Each scene shows the same named points in several views. A view is turned or mirrored, and shifted as a whole, has a little noise and may leave points out.

Scene 1
View 1
Z_561: [  1.0   6.5  -6.4 -13.7  -4.8  15.1   0.1  17.5 -28.8  15.9  10.1  -1.8
  34.3  -4.6 -30.5  -3.4 -28.0  14.7   2.5  12.0   7.1  -2.7  30.4   0.5
 -12.8  -4.4   2.4  -2.3  -2.7]
Z_324: [-11.9  14.8   3.1 -12.0   2.3  17.4   8.3  19.1 -17.1  19.0  16.0 -10.8
  20.6  -7.1 -24.7  -5.9 -26.2  23.4  -7.7   8.3   8.5  -8.7  20.9  18.1
   3.3  -1.8  -0.4  15.2   8.7]
Z_350: [ -4.0  14.7  -6.7 -17.4  -5.1   0.5  -5.5  20.2 -10.8  22.5   0.8   5.1
  10.7  -5.4 -34.5  -3.2  -7.9  24.5  -6.0  -6.8   1.6 -13.3  11.2   5.1
  -4.5  11.1  -5.9   0.9   1.7]
Z_114: [-10.2   9.9   4.5 -15.8  -0.7  -3.0 -17.6  29.3 -17.8  24.8  -4.5   3.7
  10.3   1.7 -25.8   7.9 -14.9   7.5  -2.9  -9.7   2.5 -16.8  22.1   0.4
  -6.9   8.9 -12.5   0.2   0.2]
Z_337: [ -1.5   4.8  22.1   5.0  -1.2  27.3 -10.9  -4.2   6.4  34.6  11.5 -27.6
  15.4  13.8 -38.6  16.6 -11.5 -14.9  -7.9  14.1 -19.9   4.5   9.4  26.2
  34.8   4.1 -19.4  46.2  -4.2]
Z_867: [  2.2   9.0   7.2  -6.3   6.0   1.2 -17.2   9.6 -19.7  36.2  12.2 -15.3
  21.1  15.7 -35.8  23.9 -26.0 -16.5  12.4  12.6  -9.2   3.1  25.8   6.8
  -9.2   2.3 -17.8  12.2   2.0]
Z_525: [-18.4  12.8   6.3 -10.2   4.2  15.1  -5.9  11.1  -4.7  23.6  10.9  -8.9
  28.5  24.3 -60.5  24.4 -23.6 -10.7  -6.1  18.6 -18.6 -18.3  27.1   9.5
  22.2  -2.9  -9.4  29.3 -11.9]
Z_518: [-32.5  14.7   2.5 -20.2   1.5  11.5  -3.2  31.9 -13.7  11.3   3.3   5.4
  28.3  14.2 -50.4  14.6 -25.4   4.9 -13.8   9.0  -4.4 -37.1  35.2   2.2
  15.9  -3.4   0.2  15.8 -12.3]
Z_840: [-10.8  18.0  12.3  -4.4   9.8   7.9  -4.8   9.8  -5.3  35.5  16.1 -21.3
   7.8  10.4 -32.6  14.7 -20.9   1.9  -2.1   7.7  -6.2  -4.5  11.9  23.9
   9.7   5.4 -16.4  29.4  11.4]
Z_357: [-14.7   8.9   6.4 -11.5   2.3  19.7  -1.3  19.3 -21.9  18.4  12.2  -8.9
  34.7   9.8 -38.1  12.8 -32.6  -1.9  -0.9  19.5  -1.8 -13.3  35.9   8.4
   6.2  -7.5  -1.8  17.1  -5.3]
Z_697: [-27.8  20.6   7.8 -15.5  16.7   2.0   0.0  26.1 -25.0  24.7  17.9 -10.3
  25.4  19.0 -40.8  23.9 -40.7  -2.1   1.4  17.2  -1.3 -22.9  38.0   9.3
  -0.8  -6.5  -5.9  16.9   6.0]
Z_193: [ -3.5   0.0   6.6 -10.4  -8.7  15.7 -12.6  30.6 -30.9  15.6  -1.2  -0.1
  24.1 -11.5  -5.8  -7.2 -24.3  11.9  -3.2  -2.5  15.5  -7.4  30.5   3.6
 -10.6   1.8  -3.4  -2.6   1.7]
Z_11: [ 13.9  -1.3  -1.4  -3.5 -14.2  31.4  -0.9   2.3 -15.0  19.5   9.1 -11.5
  29.8 -11.1 -27.8  -9.7 -15.3  12.0  -2.9  11.9   0.2  13.8  16.5  12.4
   3.8   0.5  -2.6  13.3  -4.8]
Z_973: [ -6.1   2.8  -1.4 -12.6 -15.1  20.6  -6.1  20.9  -9.5  10.9  -3.7   5.2
  22.4  -8.1 -32.6  -9.0  -8.0  18.5 -13.7  -1.2   1.7 -13.1  17.4   4.7
  12.3   5.4  -0.9   9.2 -11.6]
Z_104: [  0.8   1.4  10.5  -3.6  -8.0  19.5 -12.0   9.8  -8.1  26.7   3.1 -11.6
  17.7   0.4 -26.7   3.7 -11.7   1.2  -5.5   2.9  -5.3   0.5  15.0  13.6
  11.9   4.7 -12.4  22.2  -3.7]
Z_695: [ 11.0  16.4 -12.4 -14.1  -0.3  -5.9  -3.4   7.4 -13.4  32.5  10.7  -2.9
  12.2  -2.6 -41.0   1.5 -10.7  17.7   9.3   0.8  -1.0   2.7   7.1   3.3
 -18.6  12.0  -9.9  -1.6   7.8]
Z_972: [-32.6   9.6  15.2 -10.8  -0.2  26.9  -0.5  27.2  -9.0  11.1   6.9  -6.0
  26.3  10.0 -37.1   9.2 -25.8   3.2 -20.6  11.6  -3.9 -28.9  31.2  16.5
  33.3  -5.7  -1.9  31.0  -9.6]
Z_315: [ 14.1   0.0   0.3  -4.7 -18.4  22.8  -6.0   5.1  -4.6  22.5   0.9  -6.6
  13.9 -16.9 -20.5 -17.4  -0.4  23.9  -9.3  -4.6   1.4  10.0   1.4  13.8
   7.1  12.3  -7.4  11.6  -2.0]
Z_924: [  3.3   0.8   1.0 -12.7 -10.2   4.8 -18.5  24.2 -25.1  21.4  -4.9   3.8
  21.7  -4.8 -22.1   0.4 -15.2   6.8   3.3  -4.8   5.2  -5.8  25.8  -4.7
 -14.8   7.7  -7.7  -7.1  -3.9]
View 2
Z_337: [-14.2 -23.2   1.5  27.8 -15.4  -5.9  21.7  -9.9  -5.6  -4.5   4.8 -19.5
 -29.0 -12.8 -35.0  -4.6   6.3   4.8  27.2 -11.9  10.0  -1.7  10.8   3.0
   7.7  -8.3  20.5   7.7  37.7]
Z_315: [ 17.2  -8.9   0.3   3.7   0.8   6.6   2.3 -17.6  -5.2  11.6 -14.5   6.4
 -20.8 -12.2 -45.1   8.8  13.1 -13.4 -17.9  -7.0  35.5   3.5  20.3   1.2
 -12.5   8.7  -8.7   9.6  20.7]
Z_104: [  6.5  -9.5   3.2  11.6  -3.0  -0.9  13.6  -8.6  -3.1  -2.5   1.3 -10.1
 -25.0 -10.4 -27.9  -5.3   4.1  -6.1   3.2 -11.4  24.9  -2.0  14.5   1.2
  -9.3   3.7  -5.3   8.1  23.9]
Z_11: [ 12.8  -5.3  13.6   8.5   5.2   7.3  13.6 -11.7  -5.2  -8.6   5.3   1.3
 -25.2 -20.4 -35.4   8.6  25.8 -10.0 -13.2 -13.5  33.0   5.4  21.2  -4.5
 -16.5   6.0  -7.2  13.8  30.1]
Z_324: [ 11.3   8.8  19.5  13.2  14.3   8.7  17.8   6.8  15.3 -14.0  -5.1   8.4
 -26.1  -8.7 -22.7  -1.5  -0.7 -15.4  -6.7  -4.0  18.0  11.4  24.0  -4.9
  -1.2  14.8 -17.0   8.7  25.3]
Z_697: [ 10.9  20.1  17.5  20.2  17.4  -6.5  33.2  22.1  12.4 -32.9  13.5  -7.3
 -36.0  -1.9   6.4 -21.2  -7.9  -1.9  19.7  -7.8   8.7   3.5  14.9  -2.4
  -2.9  13.3 -14.0   7.7  24.6]
Z_972: [-11.2  -0.2  28.6  28.6  -1.3  -2.5  28.1   2.2  15.5 -14.8  -3.9 -12.1
 -16.4 -15.6  -0.2 -14.5  -8.2 -27.6  12.8  -8.3   7.2   1.5   1.5  -7.9
   6.1  10.9  -0.7  11.7  12.2]
Z_867: [ 17.0   4.3  -4.1   9.9   7.8  -8.9  24.1   6.3  -9.1 -22.0  22.4 -17.1
 -40.0  -2.4 -12.9 -15.2   5.9  16.0  19.5 -15.4  25.2  -5.2  18.4   5.0
 -16.2   3.6 -11.4   6.3  33.1]
Z_518: [  5.7  19.8  21.3  21.6   7.8  -9.2  27.0  10.0   8.7 -18.7  -3.9  -6.9
 -24.1 -10.8  14.7 -21.7  -4.6 -24.5  12.0  -6.8  10.5  -2.6  -2.8  -4.4
  -4.5  21.2  -5.9  12.6   0.1]
Z_840: [  4.1  -2.6  -0.2  18.8   4.6  -1.1  19.3   6.7   5.4  -8.5   0.9  -5.5
 -37.1   0.6 -28.0  -8.7  -8.0   8.0  21.5  -4.2  10.5   5.6  21.2   5.3
   7.3   3.3  -1.5   3.7  32.8]
Z_357: [  6.1   8.9  23.8  17.7   8.8  -2.0  29.8   6.6   4.7 -27.7  13.9  -9.5
 -28.5 -15.0  -0.3 -12.0   7.5 -10.2   8.4 -13.1  17.7   1.7  12.3  -6.4
  -9.8  10.5  -8.4  12.5  23.2]
Z_561: [ 24.3  16.6  18.1   4.3  18.5   3.3  19.6   3.2   0.8 -21.9  10.1   4.6
 -28.1 -13.2 -11.8  -4.1  16.7 -11.8 -14.4 -12.2  32.2   3.5  19.9  -6.0
 -22.6  16.8 -23.2  14.1  21.2]
Z_114: [ 24.0  11.4  -3.3   2.6  10.6  -4.9  12.2   4.3   1.1  -3.9  -4.1  -7.5
 -27.1   2.3  -7.5 -18.0 -13.5  -8.7  -0.9  -8.3  29.9  -6.8  11.6   4.2
 -17.9  17.4 -26.6   5.3   5.4]
Z_924: [ 29.7   8.5   1.2  -4.0  10.8  -2.6  11.5  -1.9  -5.7  -8.9   3.2  -7.6
 -24.1  -3.8 -10.0 -13.1   0.8  -8.9 -12.3 -13.4  41.3  -6.7  15.4   2.0
 -30.7  16.4 -30.5   8.9  11.7]
Z_350: [ 27.1  14.9  -2.9   3.5  12.4  -3.7   6.2  -0.4  -0.5   2.0 -15.0  10.5
 -29.1  -1.8 -18.7  -7.6   0.7 -10.9  -7.3  -1.2  26.1   1.3  13.3   4.3
 -12.4  20.5 -15.8   9.5   5.3]
Z_525: [ -1.2   8.1  10.4  26.4  -1.1 -17.8  27.8   1.3  -6.0 -18.4   5.1 -11.4
 -33.3 -13.6   1.4 -15.5  11.0  -6.4  25.8 -10.1   7.8  -6.3  -3.0  -1.0
  -0.8   8.6  15.5  14.7  11.6]
View 3
Z_350: [ 43.3 -10.6   6.4   3.8  13.7  31.6 -17.0  -2.4  14.6  -9.9  10.2  -5.9
   6.9   7.9  -3.0   0.8   3.7  -6.6  11.4  -7.3   1.5  -7.4  -0.3  15.9
   3.0   5.3   4.1 -16.9   9.3]
Z_695: [ 37.1 -23.9  20.3  -7.1  -1.5  33.4 -15.1   7.4  13.3  -3.3   5.5   1.8
   6.3   1.2  -9.1 -10.5   1.9   2.1  -3.5 -10.4   2.5  -4.4  12.1  20.7
   3.9   0.2   5.2 -11.8  15.6]
Z_867: [ 18.2  -4.3  19.6   0.1 -22.2  37.9  -8.9   5.6  18.4 -12.3 -10.2   6.2
   1.3  -3.3  -5.0  -6.3  15.4  13.5 -15.6  10.8  11.6  -8.1   0.3   1.8
  17.3   3.1 -17.1  10.4  -0.4]
Z_973: [ 45.1   1.5  -6.6  12.6  13.9  18.8  -9.6  -8.1   3.1 -18.0   3.8 -22.6
   4.2   9.4   1.0   3.9  14.7  -6.6   8.4  -9.6   1.5 -18.3  -7.9  16.1
  11.9  11.1  -0.4 -17.9   4.0]
Z_697: [ 22.5 -11.7   0.5  19.3  -0.1  39.9  -8.6   7.7  26.0 -24.2 -18.2   7.1
  11.2  -4.4  -6.4   2.3  23.9  14.9  15.3  26.2   3.1   0.1  -0.3   3.4
   1.5  13.5 -31.8   9.6 -12.9]
Z_324: [ 44.2 -15.7   0.6  14.7  20.8  21.2 -13.7   3.8   8.0 -29.0  -9.3  -2.3
   7.6  -4.4  -3.2  -6.1  19.8   7.6  19.3   5.2  -0.9  -8.2  -4.5  18.2
  19.3  14.0   2.1   0.8   3.9]
Z_11: [ 41.0  -7.3   7.8   1.3  -1.4   9.9  -6.0  -0.4  -9.0 -21.1  -5.2 -19.5
  -1.5  -2.0  -3.3 -13.3  19.3   7.2 -12.9 -15.1   2.9 -23.0  -3.2  21.3
  31.5   9.7   7.4  -3.5  13.1]
Z_525: [ 14.8   4.5 -10.3  11.0 -10.9  41.1  -9.5   4.4  17.4 -21.1   0.0 -11.7
   6.2   0.6   8.5  -2.3  32.1  17.9  -3.8  11.1  -3.3 -34.1  -7.2   5.4
  -1.3  20.1 -36.8 -10.4  -4.4]
Z_114: [ 35.6  -0.2  10.5  10.5   6.5  36.3 -13.7  -8.8  20.4  -7.8   3.4  -1.8
   2.2  12.1  -4.2  11.8   2.3  -8.6   9.0   3.3  10.0   2.1  -5.2   3.6
   5.9  -0.4  -2.4  -6.6  -1.2]
Z_193: [ 46.9  -1.9   7.9  17.0  11.9  13.6  -3.0  -9.7   3.4 -18.4 -13.3 -10.1
   1.2   7.8 -15.0  10.3   4.7 -10.9   9.6  -0.7  12.4  10.0  -5.6   9.4
  24.3  -0.9   7.9   5.1  -4.1]
Z_315: [ 49.1  -4.0  10.0  -1.5  12.7  14.8 -15.4  -5.5  -4.6 -18.1   8.9 -17.0
  -3.1   4.6   4.0 -10.5  10.2  -2.0  -4.6 -18.9   2.2 -24.5  -7.9  21.3
  30.8   7.5  21.7 -13.9  20.4]
Z_337: [ 17.7  11.6   8.7  -2.6  -8.1  39.1 -23.8   2.6  13.5 -33.3   5.9  -1.9
  -4.6  -6.4  27.3 -21.1  35.9  27.6 -16.8  10.1   0.4 -48.4 -26.2   0.6
  40.7  19.7 -10.7   2.1  12.7]
Z_518: [ 29.1   3.3 -17.2  25.4   7.6  36.0  -7.1  -2.6  20.4 -21.5  -4.4 -12.9
  11.6   7.4   1.0  13.4  25.7   2.6  21.0  13.9  -1.1 -13.2  -6.1   4.9
  -8.2  18.5 -33.2 -11.1 -15.0]
Z_561: [ 41.0 -16.1   3.3  13.1   1.9  12.7   0.6   3.1   0.9 -15.5 -16.5 -12.4
   7.0   0.1 -19.9   1.6  13.3   0.0   5.0  -4.1   5.1   2.6   9.0  19.8
   9.1   5.7  -4.6   0.8  -1.8]
Z_972: [ 31.7   9.9 -19.2  26.0  16.0  30.8 -10.4  -4.1  14.3 -34.8  -7.0 -14.4
   5.6   2.0  12.1   5.4  35.2  10.1  20.0  17.6  -2.0 -25.2 -19.8   3.6
  12.4  24.4 -25.2  -4.5 -10.7]
Z_104: [ 31.7   4.7   7.6   2.3  -0.8  26.8 -13.4  -3.4   5.0 -22.6   0.5  -9.3
  -1.5   2.2   7.4  -6.3  19.2   8.8  -7.1  -0.4   5.3 -24.3 -13.1   7.7
  28.1   9.9  -1.8  -2.5   8.7]
View 4
Z_11: [  6.2  11.8  -7.7  16.9  -9.4  18.3 -24.2   3.1   0.3  19.3  22.0 -17.1
  15.2  31.6  -7.5  -4.8  22.5  22.3   5.2   2.5  18.7   8.9  -3.7  -0.5
  -0.5  14.6 -26.0   5.9   1.3]
Z_525: [ 10.5   6.0   3.8  -1.0   3.8 -14.8  -9.1  -0.2   6.5   6.5  13.7 -13.2
  -8.0  37.5   7.2   2.1  28.4   6.4  28.7   7.5 -10.5 -44.1  -4.4  15.7
 -11.6  10.4 -24.4   7.5  -7.5]
Z_972: [  5.6   5.0   2.3  -3.2   7.9 -10.7 -35.2   9.3   1.8   0.4  30.0 -24.1
  -6.0  25.3   5.6  -3.0  20.0  -5.9  35.7  -5.8  -4.5 -33.5   6.3  23.9
  -0.2  -1.6  -7.7   6.4  -9.1]
Z_324: [ -1.0   6.9 -19.0  18.8  -0.5   5.4 -35.1  -4.1  -2.7   5.7  25.8 -22.0
   8.2  16.0   8.5  -7.0  18.5   6.8   2.4  -9.5   0.7  -1.9  10.2  17.9
  12.9   5.9 -18.1  14.3   2.9]
Z_840: [  6.1  -9.3 -19.8   8.5   1.9  -9.1 -10.5 -16.1   2.3  -3.7   3.5 -18.8
   0.0  16.0  14.0  -4.0  13.5  15.7  11.5  -9.9   7.3 -23.6  10.0  10.0
  -2.7  17.5 -17.3  -1.9  -0.9]
Z_973: [ -8.2  18.0   1.1  12.8 -13.7   5.0 -38.0  15.2  -7.2   3.3  37.0 -21.9
  -4.8  30.8 -11.1  -6.1  19.2   7.3  14.4  -3.7  -0.9  -6.2  -4.9  12.3
  15.3   5.7 -23.5   0.6 -13.4]
Z_350: [-15.2  12.3 -12.2  22.4 -18.1   0.0 -26.6   1.5  -7.9  -7.3  25.6 -18.0
  -9.5  24.6  -2.9  -5.8  14.6  15.4  -5.0  -7.8  -8.6  -9.2  -2.7  11.5
  23.0  15.6 -32.2   0.2 -12.7]
Z_697: [ -2.0  -6.5 -12.5  19.0   2.7 -22.8 -25.3  -8.7  -1.8   4.9   9.2  -6.4
   7.7  18.5  20.9  -3.6  27.9   5.0  15.0  -2.4 -28.8 -29.6  11.5  32.1
  -9.2  -4.5 -17.1  18.4  -3.1]
Z_561: [ -6.8  12.0  -8.3  30.9 -15.7   4.7 -33.3   4.1  -6.3  16.7  23.5  -7.7
  15.7  28.8  -0.3  -6.7  29.7  17.2  -1.3   2.9 -13.5   5.0  -1.0  16.7
   3.0   0.1 -29.1  16.1  -3.5]
Z_337: [ 23.6  -7.3  -5.7 -11.8   7.9  -2.7  -1.8  -8.8  14.0   4.5   0.9 -22.7
   0.3  26.4   3.8   1.1  14.2  18.1  31.9  -2.0  31.0 -29.3   2.6  -3.3
 -18.0  23.9 -11.4 -11.1   0.5]
Z_924: [-17.8   4.8  -3.5  29.8 -30.5  -3.5 -30.9   8.6 -10.7   1.3  21.6  -6.2
   6.0  27.1  -9.4  -8.8  19.3  26.6   4.8  -4.2 -12.8   4.0  -7.0  13.0
   3.1   1.4 -29.3  -4.5 -20.4]
Z_867: [ -1.1 -11.3  -9.5  21.4 -14.7 -15.4  -5.3 -10.7  -0.7   6.1  -5.6   1.4
  11.4  27.2   7.6  -4.7  25.0  31.7  11.7   2.3  -9.3 -17.8  -0.8  11.2
 -20.6   9.1 -26.1  -2.0  -9.3]
Z_695: [-13.5   8.7 -19.6  30.4 -22.6   1.0  -8.5  -9.8  -5.5  -0.2  10.3  -9.9
  -1.6  27.8   0.8  -4.1  19.4  28.7 -18.1  -1.6  -8.5  -5.8  -4.3   4.8
  15.9  23.4 -41.3   4.2  -7.6]
Z_193: [-15.6   3.6  -6.9  29.9 -23.3   1.5 -46.4  10.8 -12.0   4.0  28.7 -11.6
  15.5  18.9  -5.6 -12.4  16.8  20.9   7.4  -9.2  -6.6  15.2   1.5  17.5
   4.2  -7.4 -18.1   0.1 -12.4]
Z_357: [  4.3   4.7  -3.4  14.5  -0.4  -6.7 -27.1   1.4   0.2  14.8  17.7 -10.3
  12.2  28.0   9.0  -3.7  30.3   9.5  19.5   3.0 -12.0 -18.1   4.3  22.6
 -11.9  -2.7 -17.8  15.9  -2.4]

In a view up to two points have been moved. Name them for each view, in the order of its rows, or write none.
view 1 -> Z_525
view 2 -> none
view 3 -> Z_11, Z_337
view 4 -> Z_972, Z_973
